Each row is a point on a tangle of strands that fork and nearly touch. The rows are in no order.
(in the rows, 128 means zero)
Two points are linked if the straight distance between their rows is under 117. Some points are linked to none.
Z169: [121 135 159 119  96  86 170 103 148  64 122  97 192  89 116 127 150  75
 108  86 140 111 125  85 137 139 100 169  84 122 145]
Z969: [159 108 108 171 172 132 126 155  95 126 106 111  98 146 105 146 143 139
 132  91  97 146 166 135  72 130 180 110 179 118 115]
Z103: [157 119 155 160 114 155  86 124 121 154 114 132  76 156 132 144 147 179
 118 174 138 155 123 164  78 124 115 142 145 109 136]
Z614: [136 131 215 161 162 158 125 146 138 167 128 163  99 156 115 190 109 174
 153  74 116 150 185 174  69 136 130 135 113 104 158]
Z283: [ 77 134 149  94 173  96 199 110 145 126 133 118 155 129  72 110 103 120
 129 123 204 128 115 109 126 105 158 123 180 147 123]
Z954: [ 78 131  94 111 129 110 128 146 113 203 132 140 102 160  66 142 135 130
  70 175 134 116 159 163 125 117  89 127 169 144 126]
Z931: [147  92 143  86 178 123 151 136 112 161 147 138 113 136  53 180 114 122
 153  87 146 143 148 147 160 130 147 103 150 119  90]
Z824: [ 93 177 151 132 111  98 143 124 130  73  94 114 105 114 208 118 152  86
 176  83 144  82 113  83  96 129 102 117 126 134 147]
Z812: [178 106 160 167 170 137  74  84 125  88  71  86 103 135 128 161 154 107
 100 114  81 102 110 133 124 124 191 120 118 180 137]
Z96: [112 112 112  51 124 120 145 120 166  99 151 146 182 137 110 126 107  80
 111 100 133  79 122  85 238 145 125 155  85 156  69]
Z926: [149 138 116 156 113 114 118 114 163  78 146 106 136 101 218  93 135 155
 186 123 145 115  94  91  95 160  98 127 124 100 158]
Z224: [139 106 159 149 154 145  88  98 108 123  74 111 108 150 116 152 152 124
  66 140  98 104 117 138 102 121 152 123 143 174 140]
Z342: [ 85 154 168 142  81 129 170 127 152  74 118 127 148 149 158  94 134 137
 107 143 140 137 130 128  86 110  88 172 140 127 153]
Z242: [144 151  54 147 150 124 114 141 124 157 105 124  88 107 129 108 133 142
 169 149 120 163 164 142 107  87 195  88 190 127 123]
Z501: [143 111 186 108 173 124 150 129 128 174 141 146 118 134  63 187 118 124
 160  42 136 147 186 143 131 147 161 105 120 102 119]
Z635: [162 104 112  99 191 101 155 136  94 181 144 140 118 130  66 147 156 134
 159  98 173 147 145 121 120 137 138 108 172  99 109]
Z955: [161 116 231 153 158 164  74 104 130 167  93 157  95 160 138 190 170 133
  83 136 127 129 113 157 126 129 136 135 113 138 121]
Z747: [153 120  98 198 131 154  99 126 145  86  92 116  92 156 172 113 121 180
 109 171 113 140 116 136  48 133 153 131 189 139 143]
Z814: [122 129 198 168 132 166 136 155 119 174 140 134  70 172 100 181 116 182
 146 124 146 144 168 183  71 135 122 132 132  96 174]
Z555: [135  87 112 129 123 163 152 170  99 162 159 128 106 127  74 153  92 152
 153 112 115 162 164 159 143 136 119 117 112  85 112]
Z947: [121 153  73 152 124 106 151 122 131 163  86 101 123  96 140  67 148 141
 133 133 159 124 138  87 116 126 149  94 183 105 158]
Z616: [123  94 169  97 156  97  99 100 115 195 133 148 123 153  65 188 168 107
  86  84 143 118 184 127 159 164 126 128 147 136 117]
Z980: [180 127 227 148 151 168  69  91 154 158 134 151 129 152 167 172 188 127
  98 165 127 122  93 144 164 127 143 117  87 127 112]
Z124: [ 81 156 126  50 121 109 200 135 148  61 144 168 144 149 140 111 145  86
 156  99 136 126 155 113 150 106 108 125 161 147  82]
Z878: [ 85 160  96 138 115 132 222 177 141 124 166 117 157 134  94  90  84 133
 122 146 174 156 150 120 127 130 116 148 149  75 124]
Z356: [120 143 190 121 102 110 113  69 139 135  91  98 136  95 138 133 159 122
 131 123 152  92  85 111 143 131 157 102 127 132 201]
Z345: [148  99  72 178 148 114 181 163 104 111 123 124 155 141 102 113 140 130
  84 101 128 142 141  94  71 183 126 135 167  98 115]
Z378: [137 109 109 127 141 143 129 111 138  52 110 120 160 158 138 116 123 100
  75 124  63  96 115 125 150 143 115 145  85 191 104]
Z391: [143  94  83  96 136 126 167 161 107 188 167 139 119 113  61 136 112 133
 156 122 148 155 146 144 167 138  96 119 127  75  97]
Z298: [ 76 188  99 142  98 143 150 154 145  89 175 133 113 135 163  76  69 163
 149 149 148 154 159 130  72 129 138 136 153 118 148]
Z454: [105 172 158 115  74  92 110 123 158 154  96 136 151 130 203 118 171 128
 137 165 163  84  85 100 114 118  75 155 137 121 182]
Z399: [195 100 127 180 178 131  76 116 115 117  46  94  87 119 141 153 166 114
 134  91  84 136 140 132 108 111 171 116 131 149 126]
Z82: [ 80 139  95 118 123 141 213 151 163  42 137 159 146 155 137  94  98 125
 132 119 109 149 169 132 125 120 134 125 151 143  91]
Z467: [136 148 148 139  80 108 106 100 174 164  86 105 119 123 187 115 170 158
 144 176 160 106  78 109 125 139  96 130 162 102 181]
Z914: [123  96  95 157 109 123 186 175 106 159 147 116 153 132  66 140 115 144
 108 116 152 132 152 123 106 169  80 153 147  78 142]
Z123: [110 143 191  97  79 109 145 106 145  87 143 127 188  96 134 143 119  82
 118  98 134  88 101 104 168 147  89 173  67 129 155]
Z634: [201  82 115 184 154 159  97 129 104  69 121  99 109 125 143 133 125 151
 142 124  89 163 114 148  85 141 139 135 121 119 110]
Z268: [ 90 119  97 109 148 151 120 171 121 190 131 144  76 175  67 177 118 138
 108 160 108 126 176 191 153 104 113 110 156 141 111]
Z484: [152 132 166 136 108  88 112 118 175 114 153 111 144 128 217 162 158 120
 193 140 149  90  57  73 117 164  81  98  92 126 137]
Z222: [152 111 176 123 157 143  66  85 101 183 133 144 121 115 105 157 153  91
  65  98 133 112 141 132 192 132 136 133  87 144 118]
Z927: [135  76 173 147 106 134 141 138 103 153 122 126 122 160  76 178 159 149
  89  98 125 122 153 145  95 174  89 155 141 102 168]
Z703: [103 107  85  48 135 127 145 130 145 153 146 150 171 133 106 115 103 105
 107 134 146 102 114 111 234 122 101 139 119 146  77]
Z387: [110  95 127 117 155 173 117 178 121 162 124 145  89 158  83 197  90 135
 130 118  87 142 169 181 173  98 141 113 127 135  93]
Z254: [174 110 101 173 160 164  89 170 100 122 144 127  82 118 130 142  99 153
 174  96  97 201 171 161  88 107 155 141 125 106 100]
Z886: [149 102 152  95 165 151  77 110 123 181 155 166 117 121  79 186 105  88
  95  81 136 104 167 135 249 141 167 134  91 143  56]
Z579: [139  87  97 121 130 165 124 139 118  76 115 125 150 145 124 129  94 122
  98 132  61 122 117 146 168 134 124 137  96 158  90]
Z360: [134 121  64 133 147 124 123 134 116 112 106 140 135 127 119 106 134 128
 106 158  86 144 134 144 107 112 145 113 158 158 107]
Z301: [ 88 110 101 112 132 116 170 132 137 129 114 134 153 141  88 115 119 118
  80 140 123 121 130 122 141 127 105 126 146 149 101]
Z264: [ 85 157 131  88  73 120 133 142 136 135 142 148 184 131 165 106 150  99
  75 143 132  94 139 116 167 119  43 198 101 130 145]
Z791: [108 139 142 119 150  91 173  89 138 116 102  95 157 101  96 108 134 113
 133 101 150 115 111  82 121 121 205  93 154 143 134]
Z20: [126 137 140  71 107 168  83 121 101 156 197 159 146 120 189 135 110 117
 151 128  99  86  91 164 191 127 110 130  65 143 140]
Z733: [154 130 201 132  89 108 132 113 173  74 168 117 178 122 183 164 140 104
 175 129 135 105  50 101 117 168  97 132  59 121 134]
Z517: [ 86 126 165 111  99  92 188 108 156  71 105 104 187 124  92 126 150  71
  78 100 142 122 159  86 143 117 106 178 137 135 124]
Z167: [149 121 188 126  77 131 114  94 139 125 157 119 161  94 155 131 138 149
 158 156 151 146  65 137 137 145 115 135  91  91 165]
Z784: [129 113  81 101 185 115 171 145 118 138 134 140 120 139  77 122 107 128
 138 142 144 141 124 155 125 110 137 107 186 145  97]
Z680: [125 111 183 185 102 149 166 146 129 121 124  99 136 161 113 138 114 165
  89 154 166 136  90 133  59 157 110 159 151 102 161]
Z659: [170 106  76 111 132 139 128 135 103 123 169 127 139  90 119  98  95 138
 174 125  98 170 127 146 157 132 130 111 100  92  93]
Z758: [ 91 142 119  50 115 127 134 128 137 120 169 154 172 133 153 129 127  64
 120  87 111  54 122 103 209 138 102 147  74 163  84]
Z595: [151 133 173 128 126 112 128 131 157  44 154 123 144 154 206 158 137  93
 164 119 113  94  68  91 112 161  75 137  53 172 109]
Z420: [ 90 186  68 179 121 143 155 157 144 111 144 126 100 159 128  78  82 153
 104 171 165 161 169 140  59 134 146 126 171 123 149]
Z666: [125  92 181 140  90 110 138 129  92 173 123 114 153 118  65 182 144 126
  83 119 171 123 130 132 110 157  89 158 152  88 183]
Z754: [137 117 221 148 163 151  65  80 109 150  84 133  91 136 111 181 152 116
  78 109 117 108 129 149 134 128 170 119 114 161 139]
Z639: [ 98 150 104 115 105 117 147 128 118 155 142 128 130 106 109  86 108 144
 143 159 139 146 130 136 114 114 130 115 135 121 153]
Z9: [165 104  66 124 157  85 120 119 108 174  94 127 118 108  95 111 191 107
 114 126 146 136 134  98 133 130 120 107 163 111 115]
Z444: [147 117  73 106 181  75 117  87 142 114  83 139 154 135 106 100 175  90
  73 133 133 112 122  94 141 126 141 115 172 178  89]
Z453: [134 157 147  87 125 119  74 112 100 122 146 128 119 104 182 133 120 111
 191 114  88  93  96 145 143 103 169  92  91 158 151]
Z632: [130 153  84 141 102 160  91 137 129 118 146 144  87 149 136 108  87 177
 132 198 107 154 135 180  95 107 114 139 146 147 137]
Z238: [131 130 124 119 130 150 124 135 145  36 144 140 156 175 196 126 136  89
 107 108  71  79 123 124 148 150  79 164  64 186  99]
Z357: [109 103 191 106 134 132 113 114 111 186 139 152 116 113  48 191 129 102
  98  79 148 126 164 134 182 159 126 111 117 119 106]
Z23: [154 138 193 124 101 113  91 113 168 150 180 126 164 141 205 176 180 113
 159 168 134  82  55 102 144 159 105 101  78 131 133]
Z510: [168 113 152 131 176 140  66 118 103 159 102 141 110 124 109 163 151 100
 102  88  96 138 154 148 158 109 145 126  92 150 100]
Z430: [ 76 102 152 122  92 138 161 145 120 166 127 118 138 119  62 159  89 130
  89 141 154 119 130 138 163 135  98 133 124 111 148]
Z121: [ 66 118 125  84  68 152 137 150 145 133 139 151 193 133 137 125 107 117
  77 133 136  85 131 108 217 122  69 176  86 125 132]
Z7: [117 120 106  90 113 168  99 114 105 167 159 145 157 136 146 110 128 128
  78 151 109  94 122 150 192 122 101 148  97 155 130]
Z994: [ 95 135 147  58 137  93 163  96 157  95 139 132 164 127 103 121 117  87
 123 102 121  99 111 107 164 126 157 129 122 176  94]
Z344: [111 176  78 146 123 122 113 128 146  98  96 122  98 115 203  97  99 148
 182 132  96 116 139 128  82 102 187  88 186 153 155]
Z798: [165 119 166 182 154 175  97 154 116 133 130 126  71 149 129 169 103 183
 167 114 118 180 149 170  68 115 147 144 123 109 114]
Z944: [148 136  81 170 114 123 109 113 162  92 109 112 116 116 197  78 134 165
 145 153 138 129 110 102  87 149 117 125 158 108 159]
Z446: [182 112  81 204 149 151  97 121 161  86  95  94  89 126 195 104 125 173
 129 151 131 132 120 110  72 160 148 123 187 102 140]
Z916: [ 96 155 166 164 118 150 166 153 119 102 172  81 149 116 148  87  72 165
 143 133 159 162 104 102  80 147 176 136 129  87 178]
Z116: [ 71 136 133 103  84 120 179 140 140 143 146 124 164 106  89 115  87 132
 126 145 145 133 135 138 155 111 101 147 119 112 145]
Z172: [134 117  77 144 127 152 115 153 105 125 137 134 100 137 110 121 111 155
 126 160  88 166 149 171 106 114 131 129 145 131 114]
Z679: [152 161  83 174 123 129  98 149 111 181 106 123  51 163 103 129 145 172
 130 137 154 149 184 143  62 125 131 111 186 109 163]
Z717: [110 165 116  87 110 104 117 128 103 107 158 141 130 102 179 110 100 109
 204 100  93 109 103 126 112 119 147  98 103 148 126]
Z474: [ 89 128 155  94 163 113 169 106 116 165 146 111 133 113  62 138 102 126
 144 133 179 128 118 134 132 106 182  83 164 133 123]
Z826: [ 64 153 116 111 148 106 222 150 147 153 155 120 153 130  68 120  96 131
 131 149 206 130 130 132 129 104 118 133 173 106 130]
Z473: [186 126 135 126 146 123  92 112 141  62 170 121 144 153 200 152 135  97
 150 127  84  75  69 105 140 157 107 129  53 196 131]
Z134: [144 136  69 112 158 107 164 157 104 181 171 136 123 111  72 105 126 138
 168 138 177 165 137 123 131 132 135 117 167  78 110]
Z952: [ 87 103 118 154  78 174 170 169 144  96 120 133 123 166 115 128  64 173
 103 173 124 131 131 148 133 128  75 151 109 121 127]
Z448: [151 150  24 127 134 104  89 128 135 132  98 142 113  95 178  88 140 131
 172 153 105 143 147 132 117 104 163  87 176 137 133]
Z823: [193 110  60 153 136 134  75 148  96 151 133 150  82 116 114 113 148 149
 139 132 111 185 166 148 109 134  94 142 120  93 102]
Z748: [114 158 101 156 181 109 190 171 118 136 132 103 143 129 109  87 118 132
 127 127 173 149 123  80  93 145 188 103 188  99 132]
Z78: [126 128 151 160 103 171 123 150 115 156 142 124  77 166  93 158  95 185
 134 162 145 157 134 183  85 135 100 142 140 103 148]
Z367: [127 137 151 120 113  91 182 104 139  90 130  89 198  78  98 105 135  94
 132  81 160 118 111  73 132 150 155 144  96 107 140]
Z847: [121  93  69 148 103 150 165 180 110 152 155 133 107 153  70 144  93 163
 120 138 128 133 152 148 121 156  78 138 130  87 119]
Z87: [201  67 102 181 136 146 113 136  96  93 126 112 119 136 128 129 149 154
 113 120 105 151 118 136  87 181  84 157 117 107 112]
Z968: [165 127 213 131 104 151  79  96 168 154 184 144 155 136 187 172 177 125
 143 180 121 128  78 137 163 140 129 104  70 111 119]
Z213: [114 120 166 131 100 114 135  95 123 120 107 114 169 117 113 121 138 117
  78 132 134 117  97 113 131 133 106 148 109 139 157]
Z683: [116 189  68 141  98 134 105 137 142 125 173 128 101 103 172  65  86 173
 179 145 152 148 138 109  80 133 151 121 155  94 166]
Z43: [102 115 138 111 120 196  93 137 104 172 135 147 104 148 121 156  95 149
  93 167  95 122 139 183 188 100 125 130 108 141 126]
Z185: [178 105 117 124 151 104 114  87 123  97 120  98 139 103  98 124 145  95
 120 108  93 113 114 114 145 139 169 110  86 148 121]
Z156: [ 65  98 103 141 106 160 190 182 143 105 127 129 135 162  79 136  61 167
 125 144 118 119 134 136 161 119 110 112 114 113 117]
Z212: [192 121 145 140 159 145  55 106 137 108 121 114 115 136 188 136 162 135
 146 141  89 132 107 156 149 106 141 122  89 155 135]
Z908: [150  87  93 164 127 117 150 128 107  95 116 114 154 122 111 103 137 128
  92 125 109 143 122 117 101 155 103 139 125 123 118]
Z956: [ 70 164 108 160 157 130 202 151 144  93 119 120 128 151 124  97  96 134
 109 147 132 137 152 136  75  98 183 102 183 153 122]
Z755: [ 88 163  57 157 142 114 167 145 145 122 109 144 114 150 118  93 116 138
 106 177 133 145 160 139  67 101 160 104 191 158 124]
Z535: [153  83 127  90 149 115 145 102 147  93 132 111 137 126  57 156 102  93
 102  99 112  98  99 107 194 163 177 140  96 163  67]
Z945: [138 137  68 125 131 127 136 140 118 124 174 123 131 100 126  79 100 154
 170 137 120 163 138 134 115 121 159 111 131  99 120]
Z481: [124 120 100 147 117 107 182 131 130  87 117 120 186 105 116  86 139 102
 100 114 136 152 137  93 114 142 102 152 125 110 116]
Z840: [106 168 158 107  78 108 112 128 146 134 127 151 172 143 191 114 176 110
  96 160 149  93 107 112 126 121  46 192 115 137 164]
Z973: [144 121  65 119 150  69 123  90 136 142  73 114 148  97 124  83 186  98
 106 124 136 102 120  78 147 131 125  95 152 141 128]
Z180: [141 135  90 141 115  88 124 102 140 132  78  95 143  83 156  79 171 121
 126 121 139 108 118  86 134 136 108 113 141 120 174]
Z338: [125 157 136  90 137  82 107  93 134  99 136 116 143 108 156 131 145  68
 138  89  98  58 102  94 150 141 155 107  72 185 141]
Z685: [126 134 115 101 142  98 138 104 135  92 124 122 161 114 124 107 142  96
 122 115  92 105 111 115 135 121 159 114 110 170 119]
Z6: [176 114  73 149 144 109  86 128  95 177  88 128  93 112 120 109 182 139
 121 128 124 155 159 122 121 126 109 114 133 100 126]
Z970: [121 141 138 153  96 118 191 148 131  59 149  93 196  93 149  88 123 106
 131  89 151 147 142  80 114 149 107 173 115  84 140]
Z361: [ 82 172 151 110  71  90 182 143 123  75 125 126 154 117 161 113 173  79
 131 112 163 123 175  95 112  98  87 163 156 103 160]
Z129: [ 95 174 114  96 115 105 172 143 121  97 171 142 151 100 163  91  97 116
 211  87 125 133 123 101 107 117 149 104 118 117 115]
Z206: [ 99 161 128 179 149 128 161 189 104 130 158  81 124 132 120  86  91 150
 115 135 160 157 121  86  82 171 177 123 155  83 161]
Z800: [163 118 147 147 132 145  79 100 142  95 111 110 107 130 184 122 131 161
 173 153 101 135  99 147 100 109 159 110 131 144 145]
Z393: [ 93 183 164 119 102  95 114 131 123 116 100 132 107 107 222 133 160  83
 163 116 160  75  88  84 112 124  67 131 100 139 137]
Z252: [143 135 147 134 123 114  93 102 108 219  82 127  78  79 115 118 177 143
 126 117 165 142 146 115 150 111 120 108 130  89 162]
Z397: [132  82 124  86 155 172  91 140 126 161 148 150 122 146  85 187  92 109
 109 117 127 103 141 139 242 108 174 119 106 149  63]
Z574: [ 55 136 121  94 120 136 177 141 147 111 119 142 144 160 115 110  99 123
  93 154 102 114 146 145 143 101 115 129 149 176 105]
Z825: [122 153  84 161  97 111 115 142 109 186 111 131  84 144  89 103 145 158
 105 173 157 145 145 143  82 120 100 124 164 122 168]
Z145: [208 103 141 167 170 158  34 132 159 113 121 124 104 143 197 147 146 143
 161 151  91 174 115 157 135  90 138 141  92 145  97]
Z560: [143 164 145  92 150 107  63  82 121 132 135 116 122 111 171 150 149  79
 143 104  92  56 105 124 168 118 186  95  87 191 158]
Z542: [ 67 167 131  72 105 107 185 153 105  73 156 158 117 121 164 122 141  72
 181  83 132 132 144 114 118 110  98 128 127 129  79]
Z235: [152 126 209 122  82 116 113  88 143 112 147 128 190  89 134 159 144  97
 126 133 156 106  64 121 168 160 107 148  76 111 178]
Z752: [160 127  96 182 119 143  86 133 129 120  98 137  74 180 136 123 145 172
  89 193 122 145 126 160  60 130 115 137 174 136 134]
Z881: [ 87  92 149  88 184 102 138 131 130 181 134 135 100 189  53 195 129 123
 115 123 155  98 162 167 136 143 117 105 196 148 116]
Z815: [148 119  90  58 161  87 115  96 121 155 144 141 153 110 105 103 143 100
 135 128 135 120 106 111 187 110 154 107 127 151  98]
Z291: [171 139 100 137 151 130  71 162 106 195 111 163  72 142 113 139 141 151
 133 119 108 170 191 168 103 108  93 153 122 119 116]
Z805: [ 87  93  92  82  92 143 135 157 133 158 140 146 163 126  88 128 104 128
 102 142 138 113 128 121 228 125  84 138  93 113 106]
Z437: [148 120  35 130 160  89 127 125 136 103  84 155 146 130 141  83 167 106
  86 156  98 135 140 113 120 127 129 116 162 161  97]
Z925: [104 141 133  77 100 146 119 123 121 130 179 149 175 125 174 131 122  92
 119 111 117  59  96 125 191 140  78 160  59 152 131]
Z967: [ 98 147 115 168  98 118 186 160 112 152 150 103 158 112  92 102 101 138
 108 141 177 148 135 107  97 137 101 156 145  80 164]
Z44: [174 152 183 152 162 134  60  99 145 196  67 151  92  78 169 137 137 138
 159 106 140 151 131 141 158  88 147 105  79 115 133]
Z196: [153 150  97 162 139 151  77 142 112 146 106 124  66 112 144 116 119 161
 172 139 118 176 157 153  99  74 171 113 162 119 136]
Z997: [ 79 112  76 126 135 157 211 177 157  87 142 142 140 153  96 121  63 152
 138 147 125 140 147 141 141 109 134 113 147 133  79]
Z582: [188 110 109 193 167 137  92 138 107 131  71 106  73 133 145 141 158 149
 144  92 102 143 158 129  75 125 155 122 157 114 133]
Z992: [ 86 175 134 121 111 102 174 127 127  88 125 117 144 105 183  88 127 109
 183  79 140 106 131  78  90 125 161 110 136 121 139]
Z45: [185 122 140 125 148 145  75  93 121 104 153 117 144 141 177 136 149 113
 116 140  85  85  91 141 169 127 128 130  69 182 143]
Z81: [122 130 172 143 128 111 135 140 110 212 121 135  89 141  85 162 167 148
 129  93 157 138 185 141  85 133 119 116 146  86 182]
Z12: [138 154 124 148 128 145  92 113 150  87 126  99  93 123 216 114  99 167
 200 137 109 112  98 133  82 112 185 103 165 130 160]
Z337: [169 144 176 162 180 153  41 132 140 187  83 174 100 119 165 160 127 137
 139 109 114 159 126 164 122  85 140 145  79 144 112]
Z85: [108 110 132 124  65 188 129 160 149 116 139 146 126 167 137 128  80 180
 115 196 122 136  97 155 160 137  68 164  95 116 129]
Z418: [104 119 156  98 125 128  85  95 104 185 136 136 132 108  93 135 143 106
  75 136 139 118 133 131 181 117 133 125 114 144 134]
Z762: [122 120 157 167 116 102 145 132  95 188 110 101 122 119  79 149 163 137
  98 111 177 125 139 106  89 142 131 131 162  85 184]
Z265: [138 137 130 119 104 108  94 116 134 102 154 131 130 107 203 105 132 137
 185 137 122 117  88 120 105 142  88 126  97 124 146]
Z423: [141 116 174 140 154 121 123 124 103 192 113 146  93 116  93 159 153 144
 141  68 137 155 174 135 104 124 136 110 114  94 139]
Z567: [133 131 148 139 102 149 135 121 125  90 175 105 139 102 157  93  89 169
 175 131 137 153  89 127  95 146 146 140 110  94 154]
Z146: [163 136 118 154 155 148  61 148 119 161 117 144  84 100 141 128 111 141
 177 122  94 196 159 171 120  67 161 135 112 130 110]
Z249: [ 68 179 130 102  93  89 172 146 108  82 129 142 118 109 175 113 183  61
 162  89 156 123 157  92 110 107 101 128 156 118 121]
Z641: [119 128 125 115 116 118 107 112 100 176 122 130 119 105 106 111 145 131
 100 154 124 145 124 141 137 111 120 116 129 129 156]
Z657: [161  80 190 148 122 157 117 119 103 129 116 123 121 134  99 171 146 136
  94 115 121 138 106 146 123 163 103 143 102 110 137]
Z723: [ 55 138 139 138 121 138 190 127 132 104 124 113 133 148  93 117  81 141
 114 146 113 125 135 146  96 102 153 110 150 159 134]
Z808: [157  88 151  98 153 127 107  98 127 137 148 126 120 115  58 170 120  85
  95  93 115 115 128 127 206 161 177 128  94 146  82]
Z904: [ 89 175  89  95 148  99 170 126 139 108 124 156 143 125 151  83 126 120
 170 128 130 124 134 115 103  93 168  94 184 153 116]
Z876: [ 93 149  91 125  97 132 176 150 141  31 148 158 125 137 188  93 131 112
 143 113 106 154 173 124  95 138 105 147 131 120 107]
Z27: [173  82 108 159 136 166 120 136 126  43 126 110 139 139 141 130  85 138
 132 128  53 146 105 159 119 139 139 143  99 157 101]
Z445: [128 111 135 109 128 121 204 123 135  85 149 104 181 104  78 112  95 106
 134  87 139 136 110  96 147 149 154 132 112 117 101]
Z999: [115 134 164 120 127 101 125  68 124 139  92  93 129  88  96 129 142 105
 125 111 141 106 105  99 143 122 194  86 130 140 162]
Z308: [113 179  20 139 119 112 113 134 151 110 111 144 106 100 193  78 104 140
 170 148 127 140 160 123  87 119 175 100 193 135 147]
Z174: [130 168 112 130 100 144  63 118 138 131 134 141  82 145 176 110 122 177
 157 197 110 139 120 160  94  92 139 126 157 152 153]
Z627: [ 93  87 183 123 113 145 132 142 112 184 137 145 104 134  60 192 111 134
 112 104 139 125 156 159 173 145 102 109 117 102 149]
Z398: [ 94 128 134  65 141 105 195 106 169  66 125 145 163 147 102 112 123  87
 122  99 157 124 140  96 167 116 124 148 153 159  79]
Z395: [119 125  79 163 161 134 212 172 128  89 137 130 156 142 108  93 102 128
  99 122 140 162 150 107  90 169 135 139 155 107  88]
Z359: [114  72 151 101 131  83 128 106 109 178 123 125 154 135  53 181 158  93
  65 102 156 108 146 101 147 172 117 140 161 138 113]
Z188: [175 140 147 144 113 134  79  98 132 184  94 120  79 103 155 113 169 158
 150 156 152 151 111 128 140 115 112 115 124  92 163]
Z171: [126 152 117  87 102 146  88 129 117 119 166 156 132 128 189 114 106 137
 158 161  92 116  96 157 134 124  99 143  91 147 135]
Z476: [135 114 185 134  86 160 127 109 160 103 193 111 146 123 155 135 100 184
 172 165 141 154  68 140 105 150 128 137 108  83 130]
Z620: [157 142 173 140 151 179  54 132 132 159 115 157  92 145 167 157 128 154
 130 165 108 164 125 187 130  73 142 148  99 147 114]
Z662: [104  87 121 106 133 114 133 113 124 152 119 119 162 141  73 146 128  93
  53 123 132  96 126 102 178 148 110 146 133 152  99]
Z737: [176  84 161 145 157 151  88 131  97 141 102 136 101 144 115 165 149 136
 107  91  91 148 146 150 117 138 113 141  96 123 116]
Z107: [176  85 100 124 163 114 150 109 125  77 120 103 142 127  73 138 124  87
 109  96  77 120 111 113 144 153 162 131 106 157  69]
Z667: [179 141 181 168 149 142  85 113 139 194  85 138  77  92 156 131 139 169
 173 109 161 168 129 124 113 121 130 118 105  78 136]
Z993: [107 165 152 126  89 112 126  93 138 154  96  99 123  98 174  98 134 152
 157 132 153 100 101 103 115 124 139 113 154 112 203]
Z253: [108 148  58 120 130 100 131 139 122 181 117 156 109 137  79 100 152 129
  99 187 142 139 148 145 111 107 110 118 177 143 126]
Z239: [125 152 132 163  90 121 166 150 128 107 152  95 181  90 145  83 107 143
 131 125 174 155 117  86  99 150 108 172 119  58 167]
Z694: [127 102 113  90 137 170 111 143 114 148 134 143 130 135  95 158  86 124
 120 136  89 130 139 162 200  99 153 109 111 150  91]
Z547: [149 155 152 116 124 165  47 114 146 150 132 150  96 162 202 141 151 162
 153 198 101 125 102 172 125  88 150 129 127 156 135]
Z498: [ 93 176 198 129  91 103 125 138 147  86 110 131 126 157 223 153 192  83
 145 143 160  84  93  98  91 122  56 157 118 142 130]
Z290: [117 142  97 142 149  93 182 125 131 128  96 111 155 113 112  83 153 122
 112 114 169 126 132  78 103 122 162 110 183 113 131]
Z922: [122 118 157 117  94 190 103 131 125 132 144 147 106 150 137 144  85 174
 130 191 102 140 105 179 156 113 117 140 102 136 132]
Z783: [ 85 126 148  93  93 139 167 127 147  69 126 133 174 144 146 119 119  96
  98 103  92  97 138 114 171 125  92 157  86 152 111]
Z354: [141  99 100 139 171 124 123 127 109 118  97 119 121 135  90 146 137 113
 115 121  88 139 137 141 106 104 182 106 170 167  96]
Z456: [160  93  98  99 137 130 173 129 113 110 154 118 153 108  69 122  90 118
 153 103 121 145 107 126 174 141 145 109 110 101  81]

A fork is a point with three links, a tip a point with one. Leave the first point through the second and follow the links. Name the first fork or tip that comes.
Z171 / Z265 => Z614
Z252 / Z188 => Z360
Z116 / Z430 => Z683
Z121 / Z264 => Z290
Z501 / Z931 => Z967
Z301 / Z662 => Z639
Z146 / Z196 => Z212
Z498 / Z393 => Z685
Z800 / Z12 => Z798
Z876 / Z82 => Z694

Follow the links from the first point to the second, and from the first to the third. Name the last point that the two ways share.
Z222 / Z420 / Z354 => Z639
Z420 / Z367 / Z635 => Z639
Z9 / Z222 / Z265 => Z290
Z206 / Z758 / Z547 => Z290
Z639 / Z283 / Z481 => Z967
Z542 / Z397 / Z992 => Z685
Z188 / Z264 / Z23 => Z360
Z501 / Z27 / Z395 => Z908
Z467 / Z174 / Z968 => Z360
Z823 / Z44 / Z116 => Z973
